The views of a scene show one set of named points, each view turned or mirrored, and shifted as a whole, with a little noise and some points left out.

Scene 1
View 1
Z663: [-10   3 -20  -2  -2   4   3  -5  14  12  -5 -18 -32  -2  26  12  23  -5
   0  11  11 -21   4  -1  10  -9  21]
Z178: [ 16   9   1   1  13   4   0 -17   9   4  21 -13 -24  19  13  27  32 -18
 -18   9   8  -6 -18  -1   2 -17  26]
Z707: [-19   6 -20   0  -8   6   2  -3  11  10 -13 -14 -24  -7  22  10  18  10
   7  13  10 -34   2 -10   4 -10  25]
Z13: [ 12 -11   1  18  -6  11   2  24  -1 -29   4 -28 -18   2  -1  -4   8  10
   3   6 -19   6 -26 -13 -23 -13  28]
Z522: [ -8   8  -1  10  -5  14   1   9   7  -8  -2 -17 -12   1   5  -2   6  13
  -2  11  -2 -25 -14 -23 -15 -17  26]
Z738: [ 27 -11  -7  11   1  -2   3  19   1 -26   1 -29 -26  10   8   9  25   0
  -2   5  -1  19 -19  -7 -16 -10  38]
Z940: [ 35   6  -3   7  19 -11   2 -18   2 -14  16 -10 -20  29   7  43  41  -4
 -17  10   9  -3 -33  -6 -13 -18  47]
Z573: [ 16  -6  15  22  10  10   0 -16  10  -7  30 -11 -19  25  -2  29  19   0
  -6   3 -21 -13 -45   6  -8 -18  25]
Z212: [ 14 -13 -10  16  -2  -1   4   6   3 -20   3 -21 -24   9   8  18  22  14
  10   7  -9  -4 -27  -3 -11 -11  36]
Z735: [  6   4  -3   7   4   2   1  -6   6  -8   3 -12 -18  10   8  21  24   8
  -6  10   4 -20 -22 -12 -10 -16  35]
Z958: [  8  17   2   4   9   6   0 -11   6  -1  10 -11 -12  14   8  21  23  -3
 -18  12  10 -21 -19 -19  -9 -19  31]
Z183: [-14  20 -14  -4  -2   6   0  -7  11  12  -7 -11 -20  -2  22  12  22   0
  -9  14  19 -33   2 -18   1 -15  26]
Z632: [ -4  21  10  10   7  14   0 -14   9   3  14  -5  -8  13   4  19  15   5
 -15  11   2 -40 -26 -21 -10 -22  27]
Z825: [  5  -7  -3   9  -4   9   1   6   8  -8   7 -23 -26   4  11   7  16   1
   1   8  -8  -5 -15  -2  -4 -11  23]
Z70: [ 13  -8   4  15  -3  12   0  17   2 -19  10 -27 -21   8   2  -1  12   2
  -4   6 -14   5 -23  -9 -14 -13  27]
Z773: [  2 -17 -29   2 -14   0   3  27   6 -11 -14 -36 -39 -11  26  -8  20  -3
  11  10   3  15   9   3   4  -1  22]
Z725: [-18  -4  -4   8 -19  25   0  28  10  -2  -2 -33 -28 -16  14 -27  -4  -2
   5   8 -11  -5   3  -8   0  -7   6]
Z141: [  3  -3  -4   8  -2   9   1   3   8  -3  10 -20 -26   6  10   8  17  -2
  -2   7  -5  -9 -14  -2  -1 -11  20]
Z968: [  6  12 -19  -1  10  -9   1 -27   8   5  -2  -5 -21  13  20  42  41   3
  -6  13  22 -29 -15  -5   0 -16  40]
Z126: [ -8  -9 -11   4 -15  15   1  26   9  -6  -6 -32 -31 -10  18 -16   7  -1
   6   8  -5  -1   5  -6   0  -7  15]
View 2
Z632: [ -4  13 -14  24   6  10   0  -2   3  14 -15  13  24  22 -21  -1   9   9
  12 -24 -51 -14 -18 -18  28 -17  -6]
Z725: [ -2   3 -20  -2  13   4 -18  23  12 -10 -17  13  14  -1  32  -7 -15  11
 -22   7  -1  10   2 -23  45 -19 -13]
Z940: [-10 -11 -23   8  -5  22  20  -4  12  13  -9 -13 -25  41 -39  -6   6  11
  18 -50 -47  -9  -7 -25  12  -8   8]
Z958: [ -6   0 -17  11   4  13   6  -2   8   8 -13  -1  -2  25 -18  -4   5  10
   6 -32 -41  -4  -9 -21  23  -9   0]
Z178: [ -8  -9 -31  15 -11  17   5   0  13   6 -17  15  -7  33 -26 -12   7   2
  16 -36 -42   4   2 -22  23  -9  -3]
Z968: [ -2   2  -6  27   5  32  14  10   2  -2 -24   9  -2  31 -44 -23  14  -9
  30 -12 -45 -12 -17 -15  20   2  12]
Z13: [ -7   2 -21 -10  11   4   3  13  12   9  -3 -24  -4  11  13   9 -21  29
 -21 -29 -15  -4  -8 -26  29 -23  -6]
Z773: [  0 -14 -17 -12  11  23  -2  30  14 -22 -16  -7 -21   8  13 -22 -17   6
 -14   2   8  16   6 -27  33  -2   2]
Z522: [ -1  12  -7   7  18   7  -1   9   3   3 -13  -2  19  11   3  -2  -3  15
  -6 -14 -28  -8 -19 -19  33 -16  -3]
Z738: [ -7 -12 -20 -11   5  15  10  10  16  -1  -6 -24 -27  20  -1  -5 -11  21
 -13 -35 -16   5  -1 -29  22 -10   3]
Z735: [ -5   3 -12  11   8  17   8   9   6   6 -13  -7   0  22 -20  -7  -2  11
   8 -23 -34 -10 -14 -19  25 -10   3]
Z141: [ -5  -4 -26   6   3  12   0  17  11   2 -16   5   2  19  -4  -7 -10   9
  -1 -16 -20   0  -1 -22  31 -16  -5]
Z126: [  0  -1 -17  -4  13  12 -10  23  12 -15 -16   3   1   5  22 -11 -12  10
 -18   2  -1  12   0 -24  39 -11  -5]
Z183: [  2  11  -1  19  17  16  -6   6   3 -10 -24  18  17  12  -6 -20  14  -3
   5  -2 -33   0 -16 -15  37   0  -1]
Z212: [ -4  -4 -22  -1   7  18  14  23   9   7  -7 -19 -11  22 -12  -1 -21  17
  -1 -23 -18 -10  -8 -26  20 -17   5]
Z663: [  0  -4 -17  14   7  25  -3  21   6 -13 -25  18   3  17 -11 -24   1  -7
  12   2 -19   4  -2 -19  33  -2   4]
Z825: [ -5  -4 -27   1   4  12   1  18  11   3 -12   0  -4  19  -1  -3 -15  11
   0 -18 -18   0  -2 -25  28 -18  -2]
View 3
Z663: [-18   6 -12  -3  -5  10  -2  27 -11   3  18 -15   4  17  -2  -8  -7  30
  16   4   8 -12   5  24 -13  -7 -21]
Z725: [-18  -5 -29  21  -6   8 -28  19  26  14  -9  -4  14   2 -13  -7  -5  35
   5 -16   2 -10  14  23 -38  10  -7]
Z183: [-21  21 -19   3  13  16  -4  11  -1  13  27  -9  -4   7  16  -4 -13  37
  24  -9   6 -16   7  33  -6  -1 -18]
Z968: [-16  20   6 -15  12  11  15  21 -24  -5  33  -9  -7  23  15  -5   4   4
  22   6  13 -13   1  22  10 -26 -25]
Z126: [-16  -6 -26  15  -6   3 -22  16  22   3  -1  -7   8  12 -13  -6   5  31
  -1  -9   8  -6  11  24 -29   2  -9]
Z522: [-15  18 -14  11  21   8 -17  10  19  14   8   5   2   1  13  -6   2  14
  12 -22   3 -11  14  28  -9  -9 -10]
Z825: [-14   1  -6   8   4   8  -8  21  13   3   0   3   4  11  -9  -3   9   1
   6 -10   7 -12   8  15 -18 -12 -13]
Z141: [-14   3  -6   7   4   9  -6  23   9   4   3   2   4   9  -6  -2   4   5
  11  -7   6 -14   8  16 -19 -12 -16]
Z735: [-14  14  -2  -1  19   6   2  17   2   3  15   2  -3  12  10  -5   9  -2
  15 -12   9 -13   7  24  -1 -21 -16]
Z13: [-10  -1 -10  18  16  -3 -20   9  37   1 -10  14   2   7  -7  -2  24  -9
  -5 -25  12  -5  12  18 -21 -15  -5]
Z958: [-15  19  -2   1  24  18   8  14   3   8  23   6 -14   9  11   5   1   0
  24 -13  11 -23   1  20  -4 -18 -21]
Z70: [-12  -2  -8  15  13   5 -11  16  29   3  -5  13  -3   9 -10   4  19  -9
   4 -20  12 -15   7  13 -23 -14 -10]
Z573: [ -7   9  19   4  20  18   4  30   7   7  -5  20   5   3  -5   1   9 -36
  21 -13  -3 -22  11   6 -11 -30 -16]
Z632: [-16  27   1   6  31  24   3  14   4  17  18   9  -5  -3  18   1 -10  -2
  33 -17   0 -24   9  21  -3 -14 -17]
Z940: [-11  11  15  -8  21   9  22  17  -3  -9  25  11 -20  23   6   7  24 -33
  17  -5  22 -22  -5  12   3 -37 -22]
Z212: [ -9   5   2   3  12  -4 -12  19  10  -6   1   4   7  16  -3  -9  23 -12
  -1 -11   9  -4  10  20  -7 -24 -10]
Z773: [-18 -13 -26   6 -19  -9 -18  18  13 -12   3 -13   7  27 -19  -9  19  31
 -11   0  18   0   5  22 -27  -3 -11]
Z707: [-17  15 -12  -1   3   7 -11  19  -8   7  16 -14  13  13  12 -15  -9  36
  16  -2   3  -6  12  29  -3  -5 -13]
Z178: [-16   3   6  -4   4  25  19  30  -9   3  21   5 -15  17 -10  11  -2  -8
  33   2  13 -32  -6   5 -16 -20 -29]
Z738: [-12  -8  -7   7   7  -7  -4  12  24 -13   5   7 -11  23  -9   2  32  -9
  -8 -13  22  -8   0  16 -16 -21 -12]
View 4
Z13: [ -1  -5  19 -35  15 -20  -4 -27  17  -5  23 -15   7   2  -7 -14  14  -9
  -3   2 -15  12  11   2   9 -14  16]
Z707: [ 33  -7 -22   5   3  16  -7  -2  13   7   0   3   6   9  14   3 -12 -13
  17   5  15  18 -11 -13  -2  14  22]
Z70: [  3 -11  22 -31  11 -12   1 -14  16   1  -2 -13  -3 -15   3  -4  16  -2
   8   5  -8   2   6  -3  -1 -14   9]
Z212: [  6 -10   4  -8  23  -1  -5  -9  19  11  11 -12  10   6  -9 -10  13   4
   6   8   0   6   0   2   6 -13  16]
Z183: [ 35 -13 -20  -3  -8   1   4   4  12  -1 -10   6  10   6  22   8 -21 -18
  16  -2  12  15 -15 -22   3  15  11]
Z773: [ 13 -10  -2 -22  17  11 -35 -17  10   1  -9  -8 -13 -18  16   1  16 -10
  21  12  26  10   7   5 -15   4  34]
Z735: [ 15 -13  -4   2  10  -6   8   4  17   8   0  -3  15   7  -2  -2  -3   0
   5   2   0   4 -12 -12  10  -7   8]
Z573: [ 10  -4  16  -5  12   5  33   2  23  22  10 -11   7   6 -12 -14  10  16
   6   2 -32  -3  -6  -8   5 -19  -7]
Z725: [ 31   4   3 -39  -6  15  -8 -29  11  -4   5  -7 -20 -12  25  -5   0 -26
  21   2  -4  24   9  -3 -15  15  27]
Z738: [ -5 -19  16 -22  22 -16 -11 -11  16   2  -4 -12   5 -11  -1  -4  20   2
   5   8   8  -2   3   2   3 -18  14]
Z968: [ 19 -22 -18  28  14   4   7  22  19  18 -16   3  21  10   2   4  -6   9
  13   6  16  -4 -24 -17   9  -5   5]
Z825: [ 14  -6   6 -16  11   5   2  -9  18   9   0  -7  -1  -5   5  -6   9  -2
  13   4  -5   6  -1  -5  -3  -6  13]
Z940: [ -2 -28   9  12  22 -16  16  18  20  16 -15  -5  24   2 -12   0  10  20
   2   4   0 -16 -17 -14  15 -26  -5]
Z178: [ 12 -18   9   2   7   2  22  17  18  18 -22   0   4  -8   6   2   3  11
  16   1  -4 -12 -18 -17   1 -11  -5]
Z522: [ 24  -5  -4 -18  -2  -8   9 -12  15  -3  11  -3  10   8   9  -4 -10 -17
   5  -1  -5  21  -5 -13   7   4  13]
View 5
Z968: [ 15  20 -12   4   3  11  -7  12   6 -15  -5  -1  -9  20 -21 -14  -8 -13
   7  28 -25  -5 -34  -1  -1  11 -14]
Z940: [ 16  15  -8  -2   4  -4   9  39  -1 -26   0  -9   2  11 -26 -11  -3  -4
  -7  22 -25   8  -2 -12 -19   2  -6]
Z958: [  5  11   1   3   1  11  -4  14  -6 -28   6   2  -2   8 -15   1 -13   6
  -2  25  -4 -13 -18  -4 -11  16   0]
Z212: [ 13  -1   5  28  12  10   2  18   2   1  -7  -2 -16   0 -12   4  10  -7
 -14  14   0   8  -1  -1 -12  13  15]
Z141: [  3   5   8  21   8  11 -16   4  -3  -9  -5   4 -19   2 -17  11  -3  -3
 -15  10   3 -11 -13  -3 -14  12  13]
Z663: [  7  16  -2  16   1  21 -28 -14   9  -2 -10  14 -24  12 -17   6  -9 -10
  -6  12  -4 -13 -40   0  -8  13   0]
Z126: [  2   4  14  24   0  31 -23 -21   5   7  -9  18 -26  -4  -6  29  -3  -2
 -26  -4  27  -4 -18  -3 -15  21  19]
Z707: [  5   9   3  23   2  31 -20 -18   5   2  -7  12 -20  10  -8   6  -6  -9
   2  23   5 -17 -41   9   2  20   4]
Z178: [  2  16  -1  -3   4  -2 -16  19  -4 -28  -2   0  -8  11 -29   2 -12  -2
 -12  16 -18 -13 -19 -12 -20   5  -1]
Z573: [ -2  -5  11  30  26 -14  -2  38 -22 -18   4 -15  -9  -2 -21  -1   5   2
 -11  27 -13 -18   9   0 -15   7  18]
Z70: [  3  -3  12  22   8  10  -2  13  -7  -8   0   2 -12  -5 -13  19   2   4
 -25   4  15   1   6  -7 -21  14  22]
Z13: [  6  -9  17  30   7  16   6  13  -7  -2  -1   2 -12 -10  -4  20   6   6
 -25   6  23   9  13  -4 -19  20  28]
Z773: [ 14   9   5  22  -2  28 -20 -17  20  18 -17  16 -33   2 -13  25   4 -16
 -26 -12  20  18 -18  -7 -20  13  12]
Z632: [ -6   6   8  13   6  12  -7  12 -19 -32  10  -1   1   8 -11  -1 -12  12
   4  36  -4 -33 -20   4  -4  21   4]
Z725: [ -7  -1  24  30   1  33 -29 -26  -5   4  -4  18 -29  -8  -3  36  -4   3
 -27  -4  35 -16 -18   1 -16  23  27]
Z183: [  3  13   1   8  -7  33 -15 -14  -2 -16   2  15  -8  11  -5   6 -16   5
   1  24   7 -21 -41   4  -2  24  -2]

Which points are out of place in each view (at most two, in the order of its rows)? Write - if all are in place.
view 1 -> Z183
view 2 -> Z958, Z968
view 3 -> Z178
view 4 -> Z13, Z70
view 5 -> Z573

Scene 2
View 1
Z744: [ -7   2   3  -1  13   1   5  -2   3   6  13  -4   4  -6  -1  17   6  -4
   8  -3  -5  -3  -5  15 -16 -16  -7]
Z922: [-15 -22   3 -23  14   7   3  44 -22  -8   7  -6  12   2  -8  10   4 -18
   4 -12  -7  20  11   0 -27  20   9]
Z11: [ -6 -10   8  -7  -2 -10   9  14 -11  -9   8  12   9  -4   0   8  -4   2
  -7  -3  -2 -12  -3 -10   2  -9   1]
Z162: [ -4  -4  10 -14   4   6   2  14 -21  -6   3   1  14   7  -9  22  -8   0
   4 -18  -9  -8   2  -4  -8  -2 -11]
Z466: [-41   9 -11  13  44  15   0 -16  15   8   0 -18   4  -7  14  28   8 -11
  -9  -6 -30  54  32  33 -71  -5 -30]
Z959: [-21  -4  -3   4  15  -6   7   0   0  -3   5   5   8  -6   9  11  -2  -3
 -10  -1 -13  10  11  -5 -22  -9  -7]
Z526: [ -5  -6   7 -14   6   3   5  17 -17  -4  10  -3  11   4  -8  16  -1  -9
  10 -15  -8  -5  -2  -1 -11   0  -2]
Z891: [ -6 -11   8 -10  12   5   6  23  -2  -2  12  -2   3  -7  -7  13  11 -10
   8 -10   0   9  -2  24 -19  -2   2]
Z423: [ 14 -21  18 -34  -5   7   2  48 -31  -8  16  -1  11   4 -24   9   1 -15
  20 -20   9 -20 -17   1  12   8  15]
Z645: [ -4  -7  13 -13   5   7   3  19 -15  -7   4   2  11   2 -11  20   0   1
   4 -16  -4  -2   1  10 -11  -2  -8]
Z222: [-11 -11   3 -24   6  12  -1  30 -37  -8  -1  -6  23  17 -11  24 -12 -11
   5 -24 -17   3  13 -21 -22  17  -9]
Z263: [-27   2  -3  -1  33  14   2   3   1   2   4 -12   4  -3   2  24   7 -12
   3 -10 -19  38  20  27 -49   1 -17]
Z907: [  0   4   4 -13  13  11   0   5 -12   8  13 -15   8   6  -9  23   0 -11
  23 -14  -9  -5  -9  14 -15  -5  -8]
Z153: [-12  -7   4 -15  16  11   2  20 -15  -1   7  -9   9   3  -6  22   3 -12
   6 -16 -11  13   7  10 -27   5  -5]
View 2
Z526: [  2  16   9   8 -15  13   6  -4  -5  12   0   0   3  -6   7   1 -16   0
   6  -5  -8   2  23   8 -18   4  -6]
Z466: [ -5  57  35  -7 -14 -11  31   7  -3  33  16  31 -17  27  -5 -41  -4 -52
  -3 -67  -8  25  45  -6  13 -15   7]
Z263: [  0  40  24   2 -14  -3  30   4  -1  29   6  21 -11   9   1 -27  -8 -29
   0 -51  -6  16  35  -1   1 -12   0]
Z423: [ 14  -7  -7  16 -17  20  15 -13   0  14 -10 -11  12 -31  11  16 -26  31
  11   5   1  -6  11  16 -32   4 -17]
Z153: [  3  19  10  10 -15   4  22  -4  -3  22  -2   8   0  -3   7  -9 -13 -10
   6 -28  -3   4  28   7 -10  -4  -7]
Z907: [ -4  23  27   0 -12   5  15  -5  -7  18  -3   0  -2  -7   6   3 -14   9
   0 -11 -12  22  30   9 -23  -3  -3]
Z959: [ -2  38  15  -2 -12  13  -4   3 -10  11  16  12  -3   7   5 -18 -16 -28
   5 -12 -10   3  21  -5  -6   9   5]
Z222: [ -4  -1  -1  33 -26   3   9 -12  -2  10  -8  -2   8   6  13   2   0 -14
  16 -10  -6 -16  33  20  -9  -2  -8]
Z11: [  5  21   6   0 -12  23 -10  -3  -8   6  13  -4   6  -8   9  -7 -26  -6
   7   9 -10  -9  12   0 -19  16  -5]
Z891: [ 14  26   8  -2  -9  13  20  -2  -2  24   7   9  -1 -16   4 -12 -30   2
   2 -24   0   7  17   1 -18   0  -8]
Z744: [  1  36  27 -13  -8  12   8   3  -9  16   9   5  -3  -7   3 -10 -21  -2
  -2 -10 -12  21  22  -4 -20   4   0]
Z922: [ 14  12 -12  28 -18  10  25  -8  -1  19  -4  17   5 -11  11  -4 -17 -11
  12 -29   7 -10  18  10  -2  -4  -4]
View 3
Z11: [-13 -13  -2  18 -15  12   5 -10 -18  10  10   1   2 -14   8 -36   6  23
  -3 -10  15   0  10   3  -7   8  -6]
Z263: [ 42   5  14 -20   7   2  -9 -13 -13  10  11  16 -27   3  42   2 -24 -22
   4  -8   5  -1  12   4 -11 -17  29]
Z466: [ 64  12  24 -37  12   1 -17 -15 -13  11  20  25 -43   3  57  10 -26 -27
   0   1   3  -1   8   6 -21 -18  43]
Z222: [ -8 -14  -7  10  -4  13  19 -17 -21  -3 -14   7   4  -1  26  -9 -21 -17
  14 -32   5   3  11 -11  18  -6  -4]
Z922: [ 12 -12 -17  12   4  15  26  -1  -9  -1  -8   9 -13  15  19  -1 -14 -21
   6 -19   0   9  17  12   7 -12 -11]
Z907: [ 17 -11  11  -2 -17  19  15  -6 -13   6   7  12 -11 -12   9   3  10   1
  -8 -29   2  20  12 -20 -10  -1   9]
Z162: [ -4 -12   0   7 -12  12   8 -11 -18   9   0   3   0 -12  13 -18  -2   5
   3 -25  10   9  16  -9   0   0   4]
Z891: [ 19  -8  -6   3  -6  13  16   4  -4   7   5   7 -18  -2   9  -7   8  -2
 -10 -16   3  18  22  11 -16  -9   3]
Z153: [ 17  -8  -2  -1  -4  11  14  -5 -10   3   0  11 -13   1  20  -3  -8 -14
   1 -22   2  11  17   1  -2 -11   8]
Z645: [  3  -9  -3   8 -13   7   9  -6 -12   9  -1   4  -5  -9  11 -15   2   0
  -1 -24   8  15  20  -2  -4  -8   6]
Z744: [ 21  -6  12  -2 -11  16  10  -3 -12  10  19  11 -18 -13  10  -8  11  10
 -12 -13   5  12  11  -6 -21   2   7]
Z526: [  3 -13   0   9 -10  15  16  -6 -17   5   1   9  -5  -7  10 -10  -1   1
   0 -23   6   9  12  -6  -1   0  -3]
View 4
Z263: [  3  15 -19   7 -25 -38  -9  23  20 -14   4  -2  16 -17   6 -50  -7 -11
   7  -7  28  12   4 -20  33   2  -3]
Z153: [  4   2 -13   5 -17 -19  -3  -8   9 -13  -1  -5  10   2  -8 -38  -9 -11
  11 -13  20  -1   2 -12  12   1  -2]
Z423: [  9 -21  -6   4  -8   7  11 -53  -3  -2  -5  -7  10  24 -29 -24 -16  -8
  23 -19  -7 -27   5  -5 -16  -6   2]
Z959: [ -6  19   0  22 -23 -25   4   8   8  -3 -11  12  17   2   6 -28   2 -11
  21  10  12  11   1  -2  11   6   2]
Z891: [  4   0 -13   7 -21 -20  10 -10  14   2   8   1  23  -1 -10 -39  -6  -9
  18  -7  -1  -7   6 -20  10   2   5]
Z466: [ -1  30 -23  10 -33 -54 -16  52  28 -17   7   2  18 -33  19 -55  -1 -12
   3  -1  40  27   1 -22  49   5  -5]
Z907: [ 12 -15  -8   3 -27 -17   1  -4  17  -2   7  -1  17  11   2 -36 -18  -6
  22 -19  11   0  -4   1  -4  10  -1]
Z744: [  6  -3  -6  10 -30 -23   6   5  17   6   4  11  23   4   6 -35 -10  -8
  30  -4   2   6  -3  -2   1  12   4]
Z645: [  2  -7  -3  10  -7 -10   5  -8  10 -10  -3   4  14  13  -7 -35  -6  -5
  16  -9  10  -6  -4 -11  -3   1   3]
Z162: [  3  -6   4  10  -6  -7   0  -8   9 -14  -9   4  10  24  -3 -30  -6  -5
  16 -11  17  -2  -3  -2  -9   2   0]
Z222: [  0   4  -6   9  -5  -8 -10 -26  -6 -30 -19 -11  -7  23 -13 -26  -8  -6
   3 -14  32  -5  -1   1   4  -4  -8]
Z526: [  4  -3  -2  12 -18 -13   3 -17   5  -7  -7   1  12  15  -6 -29 -11  -7
  19 -10  10  -2  -1   0  -4   4   1]
Z922: [  0  14 -17   8 -16 -16  -1 -34  -3 -17  -7 -12   5  -1 -24 -32  -8 -13
   7 -10  14 -12  10 -14  18 -10  -2]
View 5
Z466: [ 30 -29  -6  -2  10   4   4 -50  27 -13 -12 -39 -12  -3  13 -58  26 -41
  47  -7 -47  18  20 -25  39 -46  -9]
Z423: [ 29   8 -14  -2  -1   5  -5  44  -7  -3  17   6 -37  26 -23  -3  -4  -9
 -31 -22  16 -11  10  -9  -8   6  -3]
Z526: [ 35   9  -8  -1  -3   7   6  16   1  -8   3   5 -27  20 -10 -11   8 -11
  -5 -18   1  -7   7 -11   3 -13   3]
Z162: [ 43  16 -10   1  -6   2   5  14   6  -7   5   8 -20  18  -7 -12  13  -7
   0 -15   5  -2   7  -6  -3  -8  -6]
Z11: [ 34  14  -1   3  -2   6  -3   4  -3   1  11  21 -14  24  -6  -1   1  -1
  -8 -24   3 -11  -8  -8   2  -2   6]
Z922: [ 31 -15   2  -9  -6  18   1  19  -5 -22   7 -25 -30   6 -22 -18  13 -10
 -12 -25 -11  -2   1 -18  18  -4   3]
Z907: [ 31  10 -20  -2   6  -1  10  16   5  -7  -4   6 -34  26  -4 -19   5 -23
  -2  -9  -1  -5  22 -13   1 -31  -1]
Z263: [ 28 -16  -7   0   9   2   3 -20  13 -11  -5 -24 -20   6   3 -40  15 -31
  22 -12 -26   7  16 -19  24 -32  -5]
Z645: [ 36   6 -11   1   0   3   0  11   7  -6  11   0 -24  18  -7 -15   7 -13
  -3 -15   3  -1  10  -7   0  -7  -6]
Z222: [ 48  12   0  -7 -18  14  16  27   4 -27  -3 -14 -24   5 -14 -11  26   1
  -1 -17   0   5  -3  -9   1  -7  -6]
Z744: [ 25   4 -14   3  11  -4   2  -7   3   5   2  16 -25  28   1 -17  -1 -24
   3 -13  -9  -7  14 -15   8 -28   5]
Z959: [ 33   4   2   3  -1   5   0 -22   5  -2  -2  11 -11  17   1 -16   9 -10
  12 -20 -17  -5  -4 -14  16 -18   9]
View 6
Z645: [-18   9  -3  13   1  -4  14   3  17   6   3   0 -20  -1  -7  17   0 -18
 -13  -3  13   5 -11  17  17  15   9]
Z263: [-22 -12 -12   9  -7 -21 -16  -8  22   7  19  -6 -23  -1 -16  54  11 -44
  -7 -15  21 -19  -1 -13  24  36  20]
Z222: [-17   5   1  19   1  -6  -1  15  -5   3 -12  -3 -20   9 -22   8   0 -31
 -15 -25  23  14 -27   8  11  -5  22]
Z423: [-12  26   5  12   6   4  29  10  37 -18 -18   3 -20   9   0 -20  -7 -15
 -20  -5  14  11 -26  25   0  -6   3]
Z922: [-20   8 -11   2 -13  -6  -1   7  24 -13 -11 -11 -19   9 -17   9  14 -42
 -17 -28  16  -3 -12   6   8   1  13]
Z466: [-28 -25 -19   8 -10 -29 -31 -13  15  19  31 -11 -22  -7 -20  84  15 -53
  -4 -17  25 -32  10 -26  33  51  28]
Z11: [-33  14   0   6   4   4  22   9   5  14 -11 -12 -14 -13   5  12 -12 -16
 -17 -11   1  -3  -3  29  13  15   2]
Z959: [-40  -3 -10   2  -7  -5  -3   3  -3  18  -1 -22 -13 -15  -2  41   1 -37
 -15 -22   6 -19   5  10  18  26  14]
Z744: [-28   5   2  12  12  -7  12  -1  26  11   7  -3 -22 -12   8  35 -13 -19
 -12   0  12 -15  -2  11  16  36   7]
Z153: [-18   3  -5  11  -3 -11   1   2  20   0   3  -2 -20   4 -13  24   4 -34
 -13 -13  18  -4 -13   1  15  17  15]
Z162: [-20   9   3  17   6  -3  15   9   5  11  -2   1 -20  -2  -6  17  -6 -14
 -11  -4  14   9 -15  18  19  11  12]
Z891: [-22   9  -7   3  -4  -7  13  -4  38  -5   3  -5 -20  -2  -1  22   3 -27
 -16  -6  10 -11  -2  12  13  25   4]

Which points are out of place in each view (at most two, in the order of its rows)? Write - if all are in place.
view 1 -> -
view 2 -> -
view 3 -> Z11, Z263
view 4 -> -
view 5 -> Z466, Z423
view 6 -> Z959
